Each row is a point on a tangle of strands that fork and nearly touch. The rows are in no order.
Points whose rows are less than 128 apart are linked; no others are. Some points are linked to none.
dovu: [-13 -41 -38   1  -4  11  16  -1  -3  10  16 -59 -35 -29   6   6   7  40
  -7   6 -49  19 -16 -43  19  -5 -12   6   5 -61  22  -9 -23  -8  -2 -11
 -15]
vit: [-32 -33  17  18 -24 -31  10  19  22   5  14  19 -11   0  12 -33  11 -54
  60  13  13 -67   4   1  -8 -14 -12 -23 -19 -22  -1   6  15  18  -8 -29
  19]
Zivu: [-10  49  12   4  11  18 -15  -7  25  -1 -13   4  42  36   5   6  17  79
   7 -48 -20   9  -5  65  -3   8   7  -9   8  10  21  28  27   3  12  31
  32]
Nonus: [ 30  -5 -32  18  16  -1 -22 -19 -33  -8  19 -11  -3  33  19 -31 -29 -11
 -21   6  -6  -8  50   4  12 -13 -27  -9 -23  51  37  49   1 -11  17 -33
 -21]
farut: [-61 -26 -47  16  44  -2  12  30   5 -48   3  11  -5   3  51   6  -9  18
 -19  -9 -36 -17  -9 -19  28   1 -13   6   2  36 -21  -1  32   5  38   5
  38]
sov: [  9 -36 -55   8  26  14   6 -12  27  31  15  19 -16 -37  48 -50  19  -2
   1  -8  10 -40  -8 -49  10   3 -16   6   1 -15  -5 -19  17   3  29  27
  12]
kogog: [ -4 -19   8   4 -19 -37  21   7  23 -11 -40  38  40  58 -32  38 -18 -10
 -21  32  -1  36  38  51  14   0  -7 -32  17  49  26  36  -4 -25 -11 -20
 -11]
gif: [ 13 -13 -15   8 -10   7   2   8  53  55 -34   8 -25 -48  -4   1  40  -4
   6  16  31 -23  24 -35   5  19   0  12   3 -18 -30  -3   7 -30  14  36
 -33]
fevu: [ 26   3  40  -5 -13  27 -25   1  28  31   3 -21  -8   6 -58  -5  18  61
  39 -33 -24  -5 -25  66 -34   8  40 -15 -15 -51  30   6 -20  28 -20  46
 -21]
Furas: [-28  73   0  19   2   8 -39   4  14  26  -3 -22  35  26  10 -17  16  41
  -4 -38 -21  -4  -9  40 -10  16  -8  17  15 -19   8  14  20  12 -24  -4
  27]
Kega: [ 18   3  -2  20  21  24 -30   8  -6  19  13 -21  17 -37   2  -3  -4  -2
 -67   1  -6 -12  12 -37 -13  -6  13  30   4  35   6 -35  -5 -21  12  -2
 -54]
luz: [ 62  20  15   8 -10  13 -14  -7 -11  57  12 -39  21  -9   5  -4  12  13
 -34 -37 -38 -42  27  30 -19  19  20 -10 -18  38  19  -2 -11 -22   5  21
 -46]
duder: [ 22  -1 -45 -50  17 -33  -6   4   7 -49 -32  29  -6   2 -19  21 -55  -7
 -22  48 -20  79 -26   1  27  11  -3 -10  -4 -27   7  -5 -13 -14   8 -25
 -34]
begup: [ 19 -30 -34  14  12  12   7  30  -1  26   2 -29 -20 -64  33 -18 -40   9
 -39  38  28 -47 -25 -51  34   2  11  23  -9 -41  10 -26  13  -3 -14  -4
 -25]
dimu: [ -4  17 -47 -22  -4 -39  13  -3   7 -28 -28  44  -3  42  26  -6  12  31
   2  11  19  -8  -1  25  40  40   4  -1  -8   4  17  60  33  -2   2   1
  20]
sorug: [ 12  39 -40 -24  16  -6  24   4 -29 -28 -41  31   4 -17   6  23   1 -33
 -46  13  63  58  16 -26  26  23  12  35  13  34 -36 -53   7  24 -17   6
  -1]
Sidug: [-11 -42  -1  22   9 -35  38   5   7   5 -53  46   7  66   1  15  -4 -41
 -12  13  18  19  47  15  -9  12  -5 -28  23  29   5  -3   4 -10 -16  10
  10]
fod: [  4  -6 -26   7  12  -4  15  16 -26 -13 -29   7 -11 -44  -6  18  16 -12
 -48  25  59  30   3 -59  10   3   8  64  13  26 -27 -45 -11   1   1  -7
 -35]
Suse: [  2 -27  12  16  -5 -14  30  -7  -3   5   7  19  -6  56  23 -20 -15 -23
  54 -14 -28   8  19  38 -19   5  -5 -20  -7  -4   9   0   5  27 -20  -6
  62]
Tur: [-21   1 -63 -10 -23 -42  20   2  26 -25 -15  33 -21  36  46 -27   1 -25
  12  19  -6  -9  11  17  35  43  -2 -16 -11   3  21  48  15  23   3 -31
  36]
zepo: [ -1 -14  24  -9   6 -25  13 -11 -15 -28  -2  17  -8  62 -10  -4 -40  -8
  60  -3 -31  38 -15  55 -20   5 -21 -42   3 -27  24  20 -19  24 -22 -27
  44]
Livat: [-73 -39  36  45 -13  -5  26  17  -7   4   6 -37 -13 -23  -5 -25   5 -10
   7  19  43 -40 -26 -27  -4 -69  -4  -2  12 -21 -19   2  27   0 -23 -13
 -14]
peros: [-62   2 -28  13 -13 -49  37  25 -17  -8 -36   7 -27  24  38  -2  30 -20
 -30  26  23  19  13 -23  25  -2   6  -1  22  -5  -9 -13  17   9 -38 -23
  22]
Moga: [  0  17  37  -6  25  18 -18  -8  -3  -9   3  -6  13  46 -22  -1  11  84
  30 -38 -22  11 -35  48 -28  -9  26 -15  -3 -32  11  21   1  25   8  42
  10]
nit: [ 10  51  15  -7   0  25 -52 -12  -5   0  64 -25  27 -39   2  -9   4 -17
 -11 -28 -38 -42 -15   2 -25   4   9   5 -25  23   5   3  17  11  11  -8
  14]
dig: [ 41  22  15 -41   1   3  -7 -36  -7 -10  10  24  18   5  -5 -19   5   7
  23 -18  23 -13   0  17  -6  17   5  -8 -29   4  17  35  11 -12  29  29
  -2]
sunim: [ -9 -30 -31  -3  22   2  18   2 -13 -26  14   5 -10  14  28   6   9  23
  10 -14 -16 -12   9 -14  18  -2  -2   0 -12  26  -8   8   2 -10  37  14
  26]
Femal: [ 10 -16  13   6 -35 -24  -1  28  39   3   5  45  -2 -27  -2 -42  19 -49
  38  19  39 -52 -12  20  -6  19  14 -21 -22 -46   4  20  11  19  -8 -22
  34]
Rilu: [  6  49 -24 -17  12 -37   4  -4  -6 -29 -24  16  24  44  10   8 -16  42
  -3   2  -5  36  -8  62  31   8  -8 -16  15  -4  39  55  20   0 -10  -7
   1]
ror: [ -8   0  41 -12 -24  -8   5  19  -9  20 -52  -1 -16   5 -54  33  -8  32
 -32  40  34  30 -16 -33   1  -3   5   7  19 -40  -1   3 -24  -6 -25 -17
 -51]
ralo: [ -3  16 -15  -1  -2   8   3 -17  -5  15  24  13 -16 -39  22 -40  19 -67
  36   2  36  10  16 -24 -14  -9 -29  11  14 -37 -27 -24 -18   0 -10   2
  14]
sab: [ 17  25  -7 -18 -17  -2  -6 -42 -49   1  31 -55  15  -1  -7  24  17 -21
 -15   4 -31  57  27 -11 -14 -23 -21  -5  15  41  25  -6 -48 -20  -7 -44
 -36]
rikot: [ -2 -42 -52  28  38  -9  15 -18 -10 -28 -14  36  -3  30  24  -9   6 -42
 -11  17   6  53  63 -27 -24   5 -31  17  31  57  -8 -49 -15  11   4  14
   6]
lozul: [ 25  45  29 -29  12  31 -33 -45  -6 -38  42   4  37  -8 -11  -8 -15  -5
  29 -39  -5 -10  -3  16 -17   9 -20  -6 -26  36  14  25   9  15  28   8
  12]
Nup: [ 24 -11  43  -9  -3   2 -13   1 -19 -18  -8  18  42  24 -58  59 -17  13
 -41  15  26  -7 -11  18  12 -13  16  -3  -9  50  -6  32 -11 -13  44   6
 -31]
buvo: [ 43   5  -5  22 -21  -4  19 -17 -25  80 -30 -52 -26  -9  -7   9  36  30
 -28   9  13   3  32 -32  -7  -4  -7  15  21  -8  -8 -26 -26 -21 -41  19
 -54]
bazi: [ 27 -61   9 -31  -6  16  43  13  31 -11 -14  15  -9  -1 -10  15 -21   1
  21 -20 -58  12  -5  39   5  16  18 -47 -19 -33  15 -31 -24  -6  35  33
   5]
gika: [-12  26 -33  20  15  -9 -11 -19 -11  10  22  12  -5  -1  35 -48   6 -55
   8  -6   7  40  38 -25 -23 -15 -26  20  25  -5   1 -25   1   9 -35 -19
  10]
Rato: [  7 -28   6 -17 -38 -10  27  -9  28  13 -29  29 -16  11 -12 -26  10  18
  63   2   2  17 -12   8  -1   7   4 -19  -9 -67  30  32 -24   6  -3  -1
  -9]
dosat: [-30  -8 -44  13 -15 -30   4  13  29   6  21  23  -6  32  52 -34  22 -41
  42  -2   0 -42  15   9  23   6 -13 -12  -7  16   4  44  17  15   9 -31
  11]
dozi: [ 15  25 -16 -12 -56   6  -5 -16  20  29  49 -32 -19 -25  30 -13  67 -24
  68 -16 -49  -1  -4  13  -2   7 -22   9   0 -31   8  -3 -30  15 -23 -32
   5]
Zomu: [-32  26 -12   9  25 -31 -23   9  -7 -45   9  14  -8  38   1  -6 -44   5
 -14  28   7   3 -14   3  11  -3   6  22 -15  28  -1  26  48  20  -5 -28
  48]
bika: [-23 -42  16  23  29  28 -15   3 -11 -31  41  10  -6  21  13  -9 -24   7
   8 -19 -10 -47   0  -5  -8 -22   5   0 -23  33  -4  31  19  -1  51  27
   6]
mopir: [-79  18  16  49  -1 -18 -21   0  19  13  -8  21  11  44   6 -15  34 -12
   9 -22   0   3   9  16 -23 -26 -10   4  40   5 -25   1  21   8 -20  -1
  52]
sevu: [  4  30  12  -7  29  -3 -25 -17 -35 -36  48  -6  -9 -18  19 -37 -28  -8
  -1   2  40 -45 -26 -20  -4 -20  -2  21 -38   2 -19  17  52  28 -12  11
  22]
Zud: [ 14 -32  -2 -14  12  11  -5  13 -15  -9   7  -8 -11 -42  -2   3 -40  30
 -25  32  21 -37 -19 -54  18  15  13  18 -32 -20  13  14   7 -22  27  -4
 -24]
los: [-13  26 -12  -2   5 -17 -30   1 -10 -38  23 -19   3  -8  17  -4 -26 -19
 -26  16 -26  15  -3 -18   5  -9   2  13 -11  15   0   7   4   2 -12 -49
  17]
pumot: [ 13 -30 -22 -20 -18   2  39   0  54  20 -14  28  -2  -5  12   3  27 -29
  33 -22 -57  19  15  23   8  24   3 -31   4 -14   1 -21 -25 -18  16   2
  28]
Foz: [-13  15   6 -24 -33 -33  53  19 -23 -18 -40   9  -7   8   6  59  19   2
  -3  16  24  14 -19  19  27  22  31 -11   1  25 -29  -5  10   5 -30 -12
  39]
saku: [  9  45  22 -21  35  -2 -26  -6 -37 -44  19 -10   3 -44 -16 -10 -42 -32
 -32   1  64 -18 -17 -32  11  -4   0  44 -39  22 -48 -10  36  38 -19  11
  -4]
zored: [ 23  29   2  -9   9   7 -37   1 -12   1   7 -16   5  -3   0 -14 -37  50
 -26 -11 -31  -1 -16  10   1  20  -8   9 -18 -16  52  57   7 -15   6  -9
 -49]
vete: [-43   0 -20  -4 -12 -46  39  -5 -53 -24  -9 -11 -25  25  36  24  13   5
   7  18  13  20  -4 -10  24 -12  -2  -7   8  26 -15  20  15   6 -27 -27
  29]
nis: [-28  29  14   2  -9  13   2  28   4  40 -71  -5  -9  -3 -40   7  -7  34
 -33  19  22  51  -6 -24 -16  -2   0  13  43 -69 -12 -24 -25   1 -34  -6
 -14]
peme: [ 61  16   1  -5  10   8   3 -36  -7  52 -25  -9   1 -21 -13  -7  18   1
 -24  -9  26  28  44  -9 -12  11 -17  12  16  -2  -2 -47 -37 -30  -7  37
 -56]
Pume: [ 44 -45   0 -23  -2  29  37  20  35  15  -1   0 -10 -28  -2  -4 -45  12
  10  -9 -30 -23 -22   9  20  31  16 -19 -28 -63  17 -31 -12  -6  22  31
  11]
babiz: [-45   0  15  16  -6 -36 -34  16  17 -51   9  30   0  33 -20 -14 -26 -23
  16  28   6   2 -19  12 -17  -9 -12  -5 -14  -8   5  39  30  36   0 -39
  55]
pav: [ 10   6   0 -17 -27 -31  32   6  12   4 -31  27  20  -9   8  51  25 -26
 -28   3  -9  -7   9  41  24  42  20 -21  -6  47 -14 -18   1 -15  -3  -3
  31]
padiz: [ 22  45  21 -25  -5  35 -13 -60  -5  15   7 -18  13  -3 -23  22  37  38
  52 -40 -25  37   1  31 -15  -2 -13  -3  27   7  -9  14 -21 -20  29  49
 -31]
rola: [ 17 -39 -41  12  14  35  17  23  49  52 -24  -1  -7 -42  19 -16  13   3
 -30  -5  25 -40  13 -44  18  28   3   8  16 -24 -32 -46  -1 -18  16  41
  -3]
dalas: [-12 -41  20  32  21   8   8   5  14  47  -4  11  -5  28   5 -24 -13  -4
 -20 -20  14 -41  22 -22 -25 -29   5  -8   7  -9 -18 -26   7 -11   1  37
   1]
Novez: [  7 -22 -24   2  58   8 -18   2 -30 -53 -11  30   6  36   8   7 -64   2
 -38  19  18  41   2 -36  -7 -18  -2  36  -7  53  -6 -20  10   7  21  26
  -9]
foma: [ 21  38  37 -36  21  -7  10 -41  12 -31  -6  44  30  21 -27  26  12   5
  55 -27  -3  58 -37  76 -17   8 -10 -40  19 -21   7  -7   9  22  12  27
  29]
tefa: [ 15   0  15 -12 -31  -8 -22  -1  40  -3  14  42   4  -1  -8 -26  30  -5
  59  -3   4  -9 -12  33 -17  14   2  -5 -23 -53  22  44 -10  33  -7 -20
  20]
gaki: [-26 -42  18   1   1 -11  29  16 -34 -27  -4   6 -35  -4  -6  12 -42  -8
  -3  37  31   4 -36 -52   6 -17  16  -3   5 -42 -17  -9   2   8  -8 -16
  20]
zibi: [ 17 -28 -10  -8 -32  27  15  -4  59  21   5   2  -8  25 -19   1  34 -14
  59 -40 -61 -18  19  44  -5 -16   7 -29 -13   3  10   8 -40  -1  16 -11
  -8]
fof: [-13  52  30   0 -21   0 -12  21  35  52 -59  -5  -4   1 -59   9  10  54
   9   4   0  43 -10  30 -25  23   3   4  35 -58  -8  -5   4  -7 -27  21
  -1]
dono: [ 26 -19 -24 -48  27   2  11  -7   2 -50 -16   1  12 -18 -13  48 -28  20
 -19   2 -50  30  -4   9  44  13 -17 -22 -16  25  23   0  -7 -17  60  -1
 -16]
pes: [-60 -13 -48  24 -12 -26   9  32  24   4 -47 -14 -18  20  15 -12  43   4
 -51  14   7  13  20 -43  17   0 -12   7  37 -11  11  -5  16   3 -34 -21
 -23]
tunuz: [-28  52  24   3 -23  -3 -43  -2 -29  -4  39 -40  13  -3  -2   0 -16   1
 -16  11 -48  26 -11   6 -20 -30  -5  21  11   8   9  -4  -4  16 -25 -52
   1]
fev: [-24  12 -22  -6 -43  -6   3  16  35   4  30  -5  -8 -36  18 -23  13 -34
  50  11 -37   2 -24  -3  15  13 -25  16   6 -43   4   3 -16  12 -19 -46
  25]
buza: [-66  -1  35  45 -24 -27 -31  20  16 -17  -5  27  15  38 -22 -14  33 -11
  19  -6  30 -23 -15  15 -19 -24  -2 -10  12  -5 -11  50  43  39   1  -1
  36]
leb: [ 19 -46  19 -17  10  12 -15  -1 -35 -36  54  -4 -12  -3  -7   7 -63 -16
  11  16 -10 -35   1   5  -6  -6  20 -19 -48  20  10  19 -11  -3  34  -3
   6]
nenus: [ 33   6   4 -48  -6  35  -2 -21  -5 -43  18 -21  22 -46 -15  54  11  -1
   2 -15 -38  12   4  18  28  29   4 -19 -25  44  17  14 -14 -18  52 -14
 -21]
kagus: [ 22  -7  -4 -21   3  -7  -6  11  25 -16   0  40  -5 -35  17 -11 -20   7
   2  20  41 -63 -34 -23  18  36  26  15 -54 -33  -7  17  32  -6  30  12
  12]
rogu: [ 50 -32 -27 -50  39  -9  -3   0 -17 -46  -3   4 -12 -18 -19  16 -43   2
 -41  19 -42  55  -8 -14  31   9 -12  -5 -13  -7  20 -23 -26 -28  32  -9
 -52]
Nupav: [  5  40  10  -6 -24 -10  -5  10  58  41 -42  28   4  -6 -36  -5  40   4
  20 -18   7   8  -3  45 -16  47  20  -4  23 -29 -15   5   4 -16 -20  30
  15]
zof: [ 17   1  11 -32  -2 -36   0  17 -18 -10 -63  17 -16   0 -45  30 -41   5
 -24  54  25  50 -27 -17  26  23  -2  -3   5 -52  17   1 -28 -18 -15 -39
 -53]
ziri: [ -2  -9  -8  10 -49 -15  37  -9 -16  57 -25 -48 -48  -9  -8  -8  34  22
  11  23  17   0  15 -27  10  -3 -13  -3  15 -38   5   5 -23  -6 -30 -17
 -20]
nibon: [-14 -34  10  37  43  23 -18   5  12  13  25  21  13  -9   4 -30  -2   4
 -21 -26  15 -63   3 -37 -23 -38   7  12  -1  14 -29  -4  19 -21  32  30
 -23]
vok: [ -8 -32   0  -6 -22 -23  28 -20 -57  -6  18 -40 -22  16  -6  32   9 -15
   5  28 -24  42   8 -32 -16 -39 -11 -12  12   8   5 -12 -50 -12 -16 -44
 -14]
vusiz: [ 33  -1  20 -15   1  -8  11  14   3  -5 -26  22  24 -25 -11  29 -19 -27
 -39   6  10 -37  -2  -2   5  32  28  -2 -16  24 -13 -31  -5 -17  10  13
  11]
Rolo: [ 29  19  51 -13  44  19  -1   1 -56 -20  21 -20  -6 -31   0  12 -28 -35
 -40  -4  51 -19 -13 -31   1  -4  20  38 -12  38 -39 -49  -1  27 -14  29
  -4]
divab: [ 18 -19 -44  -5 -20 -13  23 -30  16   6  -5  43  16  13  37  12  55 -29
  14  10  25 -27  45   9  26  14  -9 -17   0  61  -7  33   2 -32  40  13
 -12]
fuba: [-14 -38  13  17  14 -10  45  23   3  25 -48  37 -12  28  15  -1  -7 -13
 -16  -1  31 -18  25 -13   5 -10   9 -21  16   1 -21 -23  -1   4 -17  28
  25]
Gobe: [-38 -49 -27  29  11 -19  25  38   6 -18 -38  -9  -4  33  18  13  19  17
 -52  26  15  -4  15 -52  11 -13  -8  -4  -2  25   8   1   7  -7   0  -7
 -43]
Taz: [-52  21 -31  38  -6   5 -19   7  29  42  12 -37   8   1   4 -10  45   9
 -23 -25 -42   7  15 -17 -17 -28 -15  12  42   3 -24 -23  -7 -10 -22 -12
  -6]
mobu: [-18  14  -2   4 -19  23  -6  49  52  10 -12  -5  -9 -70   7   2   2   8
  16  -2  -3 -47 -52  -9  19  31  14   6  -8 -67   0 -10  15   4  -4 -17
  29]
norez: [ 18 -44 -13 -10  -7  33  -4  23  22  21   0 -38 -20 -23 -12   1 -45  23
 -14   7 -35   6 -16 -21  12  12  12  -8   4 -77  44 -25 -34 -23   2 -12
 -15]
Mogif: [ -3 -23  21 -22 -32  -9  33 -14 -47 -32   6 -18 -15   3 -22  68   7 -23
  15  28   2  25 -10  -8  -9 -32  11 -18  11  45 -26  -7 -28  -3  18 -16
   7]
Tidin: [ 19  67  -4  -2 -25 -13 -13  10  48  32 -31  24  11 -27  16 -13  62  16
  22 -15  16 -37   0  58  -7  64  22  11  -9 -19 -13  21  35  14 -17   7
  29]
tuza: [ 19 -21  39 -14  -3 -18   2 -23   8 -21  -4  35  27  39 -46  27 -21  -5
  48   0 -16  62 -18  72 -21  -5  -9 -44  -1 -29  23   0 -16  13   8   5
  12]
Ket: [ 17  31 -14  -4 -19  18  -3 -32   1  43  44 -32   0  -6  39 -29  44   6
  66 -43 -33 -22   4  15   1  -3 -14   2  -3 -16   2  15  -9   3 -13  12
  -8]
ludis: [-96  16  16  46  -5  -2 -20  20  16  18   3 -29   4  20  -6 -26  30  -5
 -14 -16   1  17  -2 -22 -23 -54 -14  21  52  -2 -28 -17  17   5 -20  -7
  13]
Nir: [ 40 -39  -4 -13 -13  50   3   4  39  40  28 -19  -3  -5 -11   1  13  21
  28 -45 -74 -25  19  46  -2  -3  21 -33 -24   6  28  -1 -29 -23  30  25
 -35]
lugi: [  3  19  13   3  -1   8  13 -22 -14  39  37 -39  -7 -28  43 -39  23  18
  42 -32   6 -59 -11   8 -15  -2  -2  -1 -18  -9 -12   3  32  12  -8  31
  12]
gan: [  8  44  12 -14 -13  38  -3 -53 -28  31  12 -61   7 -23 -21  43  47  38
   9 -35 -22  24   5 -10 -16   2  -5  15  28  21 -23 -14 -31 -24   0  45
 -23]
gadoz: [ 15  27 -35 -21  54  -6  -7  -3 -25 -43 -34  37  18  10   0  38 -39 -20
 -51  17  49  40 -16 -31  33   6  14  53  -3  62 -41 -23  13  16  -2   7
 -15]
vupep: [ 21 -23   4  32  21   6 -11 -20 -52 -10  18 -12  19  45   2   7 -25   1
 -25  14  15   1  42   4  -8 -44 -10  -7  10  79  11  16  -9 -11   9  -3
 -26]
losov: [-72 -44  13  43  10  -9  20  20 -21  -6  46 -39 -18  19  13 -33 -32 -30
  14  14   0 -24  -1 -23 -14 -52 -20   0  11   2  -7   0  16  18 -27 -32
  13]
tek: [ -7 -14 -53   4  -5  20   6  -4  25  21  23   2 -24 -62  41 -32   5 -33
  29  -2  19 -26 -12 -47  22  -9 -28  14  22 -65 -16 -25  -2  -5   3  14
   6]
vefi: [-12 -59  12  -9  13  -4  -8  19 -24 -45  20  -1 -23  15 -27  19 -76 -15
  -6  41 -15  -5 -20 -27   0  -5  12 -11 -24   9   0  15   0  10  21 -17
  31]
Baken: [ 33  13  29 -27  15   9  -3  -8   7 -10  -1  34   3 -26  -7   2  -6   8
  -1 -17  27 -15 -26  -3  -1  34  18  -3 -31 -15 -19  -6  13  -3  15  37
  29]
Lifuf: [ -2   9  50  27 -28  14 -38   3  44  37   8  -9   2  -7 -73 -18  33  21
  44 -15   6   7 -25  34 -48 -10  19  -2  -5 -57   0  -4 -15  33 -12  25
  24]
lipek: [ 34 -23 -11 -11 -13  -1  -9 -15  35 -17  26  51  -3  25  24 -41  -2 -42
  80 -19 -22  -6  -3  51 -12  14  -9 -10 -18 -22  16  24  -1  26   7  -8
  47]
makez: [  4   0  20 -25 -22  15   5 -27 -22 -36  26 -21  22 -23  -3  65  26 -30
  -1   1 -21  -5   4  10   3 -10  14 -11 -19  82  -7   9 -22  -4  37 -25
   8]
Nuzu: [ -4 -42  27  25  12   0  14  14 -18  -1  19 -10 -16  37  16  -7 -51 -34
  26  -6 -38 -28  24  27 -23  10   1 -33 -13  29 -11 -23   8  17 -16 -17
  57]
pofo: [-12  61   0  -2 -12  15   6 -21 -41   9  20 -54   0 -28  21  22  32  16
  -7 -30 -20  15  -7 -10  -4   9  -2   7  12  11 -24 -31  -7  -8 -20   7
   0]
Zez: [-49 -14  -1  50  -8  24  11  13  30  52  13 -68 -30 -36 -16 -23  24   2
  13  -1  27 -46  -6 -30 -14 -56 -11  11  34 -26 -33 -15   9 -24 -30   3
 -36]
ribog: [ 43  -7  24 -27   3  41  -8   0 -10  18  58 -39   0 -18  -4   9   1   5
  -4 -36 -48 -32  24  39 -16   5  15 -17 -25  31  36  12 -29  -4  27  25
 -40]
bozun: [ 51  21  23 -16  19  15  21 -34 -58  12   2  -7   9  -7  15   2 -14 -33
 -35 -18  47  -2  23 -19   7  -1  -1  17  -7  54 -34 -47  -8  12 -24  32
   3]
peti: [ 30   0  18 -13 -17 -21   5  12   0 -34 -16  32  52  28 -47  53 -24   3
 -19  35  -3  16  15  66  29  -6  17 -40  -7  46  29  35  -2 -35  27 -21
 -16]
tosa: [ 56   2  27 -22  10  19  29 -19 -27  28 -17  11   5 -34 -13  26  12 -28
 -22  -2  55  12  26 -30  -2  18 -10  11   4  14 -38 -61 -39 -16   1  46
 -20]
Pomo: [ 20  35  -8 -17   6 -23 -37   8   4 -22  -1  11  11  39  -6 -29 -37  38
   0   3 -29   8 -12  39   8  14  -5 -15  -9 -42  62  63  12   3  -9 -32
  -3]
kika: [-22   9 -29  26  -1  12 -46  23  34  19 -19 -24  25  -9  -4   4  22  21
 -58  -9 -38   6   7 -21 -15  -8  -1  21  13  23   8 -13   0 -31  17 -17
 -38]
vozoz: [  9   5  -9  21 -23  -1  18  17  11  31 -52   9 -15 -61  -3  10  42 -18
 -26  36  76  -5  18 -45   7   9   5  47  15  -4 -29 -26 -11 -22  -8  11
 -45]
fuv: [ -9  42  22 -18  -7  16 -35 -48 -57 -14  54 -37  10  14 -10  12 -19 -42
  16   0 -37  58   9   1 -14 -30 -27   7  11  30   4   2 -30  10 -14 -45
   5]
maso: [ -8   4  18  14  15  -7   2 -17 -25 -25  45  -2  -8 -17  36 -27  25  17
  46 -16  39 -57 -19  11   1 -19  11   6 -41   5 -12  20  46  29  11  19
  28]
Mevaz: [ 23  35  19   8  16  50 -51   0  -2  46  36 -31  19 -43  -2 -18  -7   9
 -36 -28 -21 -46   4 -10 -26  12   2  21   2  12   4 -13   6 -22   3   7
 -32]
nifal: [-37 -16  -1  28 -16   7  15  -9  11  49  -5 -28 -43  -7 -19 -23  32   2
  32   9  29   3  25 -58 -12 -49 -21  -1  34 -37 -17  -4 -19 -20 -32  15
 -40]
tun: [ 37  24 -24  -8  -3  17 -25  -2 -17 -10  29 -24  -6   0  10  -9  -8  31
 -19 -11 -19 -15  20  18  27  -4 -13   0 -21  37  50  63  -3 -24  26 -33
 -39]
Pone: [ -4 -17  -9  -5  26  21  -1  11  22   4 -25  23   5 -23  -8  -3 -13  10
 -46  -5 -20  44  -7 -16 -14   7  -5  -7  28 -30  -3 -61 -19 -21  16  21
  -6]
Tok: [-12 -57 -30   6  38 -13  14  21 -15 -27 -36  17  -9  48   2   3 -36  34
 -45  17  26  28   1 -58  10 -11   0  19  10  22  -1 -11  -6 -12  10   8
 -38]
sus: [-46  16 -19  10 -11  -2  -2  27  34  -5  16 -23 -20 -38  20 -19  -6   4
  13  -4 -31 -26 -39 -34  21   7  -1  21   4 -51   8  -3  18   2 -17 -41
  29]
ladiz: [-16  25  38  15  20  -4 -21  16 -47   1 -22 -10  22  51 -12  25 -26  26
 -57  13  21  30 -28  -1 -11 -15  15  16  24  13 -18 -25   4  21 -22  -8
   0]
Zumug: [ 28  45  29 -41   6  27  -3 -55  24 -20  -9  35  50  -3 -32  32  40  28
  56 -39   4  49  -9  65   0  22 -13 -19  14  -4  -8   8   1  -5  23  71
 -13]
Nepig: [  3  63  29  12 -22   1 -25  13  35  20  14  -8  26 -32   2 -17  28  22
  10 -26 -20 -32 -28  41 -19  30  24  10  -1 -26   7   0  33  12 -32 -12
  48]
Doteb: [-11  10 -34  42  21  -5  12   5 -30 -12 -10  31  -5  21  40 -28 -15 -65
 -12  23  30  57  53 -13 -28 -11  -7  28  32  41 -13 -45  14  19 -32  -6
   4]
boko: [  2  -8  27  11 -12 -17 -21  24   5 -27 -12  19   4  45  -6  -2  -1  49
  10  10  18 -35 -30  39   4   2  29 -26 -48  -1  31  46  33  45  -9  -1
  38]
zeze: [-40 -44  -8  34  36   3  21   9 -37 -18  26 -16 -30 -15  19 -23 -41 -15
  -3  26  15   2  -2 -60   3 -39 -12  26   8 -10 -11 -37   0  14 -23 -12
   9]
rolok: [ -2  -5  41  23   2  12 -35  -2 -25 -22  -2   0  45  49 -21  16 -21  20
 -43   7  11  -6  11  21  -8 -30   2  -1   0  59  21  41   3  -7  26  -6
 -19]

A fork is a point with three links, a tip a point with one. Leave the first point through the second and follow the links. Name the first fork or tip that comes.
Gobe, Tok | rikot
gif, vozoz | Baken
leb, vefi | mobu
Nonus, vupep | bika
Zomu, babiz | Mevaz

A fork is a point with three links. Follow the links from the first point to the second and name the forks in between, in order.
vefi, tuza | bika tefa Suse
dimu, sunim | bika
luz, begup | Mevaz Baken
Zumug, zored | Suse tefa
foma, leb | Suse tefa bika
fuv, lozul | Mevaz
rolok, tuza | tefa Suse

Follow the links from the first point to the second, and from the first to the third. Name the last point that the two ways share.
los, zibi, vete | Mevaz
Pume, Novez, buza | Mevaz
rikot, begup, nit | Baken
Rolo, farut, Sidug | bika

Name the points in between on the shortest way along the links from the first point to the second, in order.
padiz, dalas | Zumug foma tuza zepo Suse lipek tefa Femal vit dosat Tur dimu Rilu Pomo zored tun Nonus vupep rolok Nup peti kogog Sidug fuba
ror, Nir | zof duder rogu dono nenus makez Mogif vok sab fuv tunuz los Zomu babiz buza mopir ludis Taz kika Kega Mevaz luz ribog
lugi, nibon | maso sevu saku Rolo bozun tosa peme buvo ziri nifal Zez Livat losov zeze gaki vefi leb bika
vete, Pume | Foz pav vusiz Baken dig lozul nit Mevaz luz ribog Nir zibi pumot bazi
pes, gika | Gobe Tok Novez gadoz sorug fod vozoz gif rola sov tek ralo
